Each row is a point on a landscape with many peaks, with its height.
From any point a climber steps to the highest of the 3 points nearest to it. It stops when none of these is higher. Distance is the straight distance between rows; heights are no part of it.
K_840: [127 117 84 121 100 114 60 104 116 105]  (h 675)
K_623: [47 96 111 98 81 89 144 102 81 83]  (h 177)
K_610: [89 109 60 112 113 102 107 80 85 131]  (h 737)
K_216: [82 101 108 113 93 102 80 117 107 97]  (h 548)
K_474: [136 89 125 86 118 99 89 95 98 98]  (h 701)
K_946: [154 86 109 88 129 107 72 84 102 116]  (h 770)
K_618: [94 123 103 82 93 92 57 126 130 76]  (h 460)
K_837: [127 91 144 61 102 94 126 123 113 75]  (h 218)
K_863: [80 93 102 80 94 101 183 112 82 111]  (h 526)
K_312: [118 86 76 105 113 100 114 62 83 132]  (h 440)
K_332: [109 69 111 79 92 112 168 103 98 119]  (h 814)
K_777: [105 101 82 97 116 97 147 72 69 125]  (h 610)
K_700: [79 89 147 57 82 70 71 118 137 49]  (h 304)
K_730: [106 105 59 123 96 110 82 82 106 126]  (h 629)
K_847: [116 105 101 103 110 104 64 111 111 103]  (h 596)
K_34: [103 80 120 99 90 105 134 93 90 100]  (h 734)
K_102: [138 110 93 96 116 105 53 101 118 108]  (h 553)
K_95: [142 83 89 112 122 113 74 78 102 132]  (h 278)
K_431: [135 89 132 68 115 90 92 97 107 83]  (h 681)
K_370: [168 99 81 95 129 111 51 85 114 128]  (h 447)
K_131: [106 92 126 92 110 96 81 111 100 88]  (h 476)
K_54: [92 124 87 131 81 111 72 115 113 84]  (h 654)
K_815: [93 98 147 64 97 82 92 119 112 61]  (h 504)
K_517: [89 81 126 96 83 104 138 106 93 88]  (h 676)
K_967: [65 116 65 113 107 97 112 91 82 123]  (h 707)
K_184: [104 120 98 97 102 100 59 124 121 86]  (h 555)
K_958: [115 90 134 56 99 79 85 105 126 65]  (h 783)
K_580: [133 136 77 124 96 105 44 96 117 84]  (h 674)
K_541: [107 132 75 147 79 108 61 91 109 81]  (h 746)
K_182: [125 101 49 113 117 105 98 66 92 149]  (h 369)
K_841: [87 93 77 107 104 101 103 82 91 123]  (h 754)
K_798: [133 131 82 94 94 98 41 105 130 74]  (h 573)
K_565: [119 75 104 108 106 105 103 80 96 114]  (h 371)
K_338: [40 101 98 105 88 85 126 104 82 92]  (h 264)
K_751: [113 123 64 139 88 111 70 84 109 103]  (h 682)
K_98: [117 130 85 128 93 110 57 110 115 84]  (h 792)
K_939: [110 93 91 87 107 105 170 88 73 121]  (h 787)
K_190: [123 82 95 109 114 109 83 85 99 123]  (h 378)
K_540: [80 146 38 137 94 104 96 88 87 105]  (h 601)
K_505: [90 108 83 126 87 110 79 105 114 104]  (h 590)
K_176: [52 108 86 120 74 100 92 118 105 93]  (h 457)
K_760: [103 83 111 111 104 106 92 96 97 107]  (h 450)
K_593: [112 94 117 97 112 103 79 103 100 102]  (h 527)
K_139: [43 94 108 112 80 95 102 117 97 87]  (h 364)
K_828: [153 80 136 59 114 105 125 111 108 96]  (h 221)
K_883: [53 91 136 108 83 91 111 119 95 73]  (h 163)
K_918: [138 107 70 123 103 120 64 89 116 125]  (h 142)
K_948: [83 103 99 87 99 102 172 101 70 108]  (h 604)
K_333: [108 117 47 122 130 110 107 77 72 151]  (h 679)
K_385: [87 88 101 95 94 95 143 85 82 107]  (h 698)
K_880: [80 134 54 139 74 104 86 87 102 91]  (h 647)
K_248: [66 116 66 122 86 103 96 100 101 109]  (h 718)
K_119: [47 121 71 113 91 95 111 107 88 105]  (h 500)
K_290: [134 79 136 88 104 107 126 102 98 94]  (h 390)
K_87: [156 86 126 72 122 99 92 87 105 96]  (h 882)
K_68: [94 99 121 66 98 79 58 115 133 71]  (h 379)
K_891: [66 87 114 102 84 91 132 95 87 88]  (h 531)
K_415: [109 106 74 111 130 104 131 69 58 137]  (h 478)
K_272: [35 91 123 104 75 89 127 116 90 70]  (h 46)
K_868: [125 102 108 75 118 91 59 104 124 95]  (h 523)
K_350: [70 106 82 107 109 93 131 84 65 114]  (h 622)
K_221: [109 92 83 122 104 106 83 89 104 120]  (h 618)
K_138: [121 77 105 88 96 108 154 85 92 117]  (h 762)
K_513: [109 69 135 80 90 112 150 121 102 99]  (h 752)
K_867: [104 103 117 84 109 90 65 117 113 88]  (h 521)
K_419: [116 85 142 79 98 104 128 119 102 82]  (h 557)
K_397: [93 95 141 87 95 93 109 121 100 72]  (h 451)
K_998: [79 111 120 78 96 83 68 131 120 71]  (h 452)
K_179: [74 104 145 75 96 83 91 128 108 58]  (h 755)
K_251: [96 102 76 106 122 98 131 74 66 128]  (h 551)
K_186: [92 82 109 87 87 102 160 102 89 104]  (h 753)
K_701: [55 99 87 115 86 98 103 108 102 103]  (h 589)
K_60: [70 93 95 108 94 100 107 94 93 109]  (h 709)
K_968: [69 103 122 105 94 98 78 133 107 79]  (h 449)

Two climbers start at each pair of points below. Name the first point that both come to, or write -.
K_102 and K_751 | K_98
K_68 and K_618 | K_184
K_333 and K_350 | K_610
K_385 and K_290 | K_186

For each start below, name the point where the climber stops.
K_918 | K_98
K_517 | K_332
K_415 | K_939
K_967 | K_841
K_182 | K_841
K_760 | K_847

Call two points neighbours if one is among the 3 nearest of the other. Go from one point of each pair to the other, from neighbour to neighbour, staying as high as possible. Name the lowest point that can't be avoided.
K_179 and K_87 | K_815
K_939 and K_332 | K_138
K_87 and K_98 | K_593
K_958 and K_87 | K_431
K_841 and K_332 | K_350
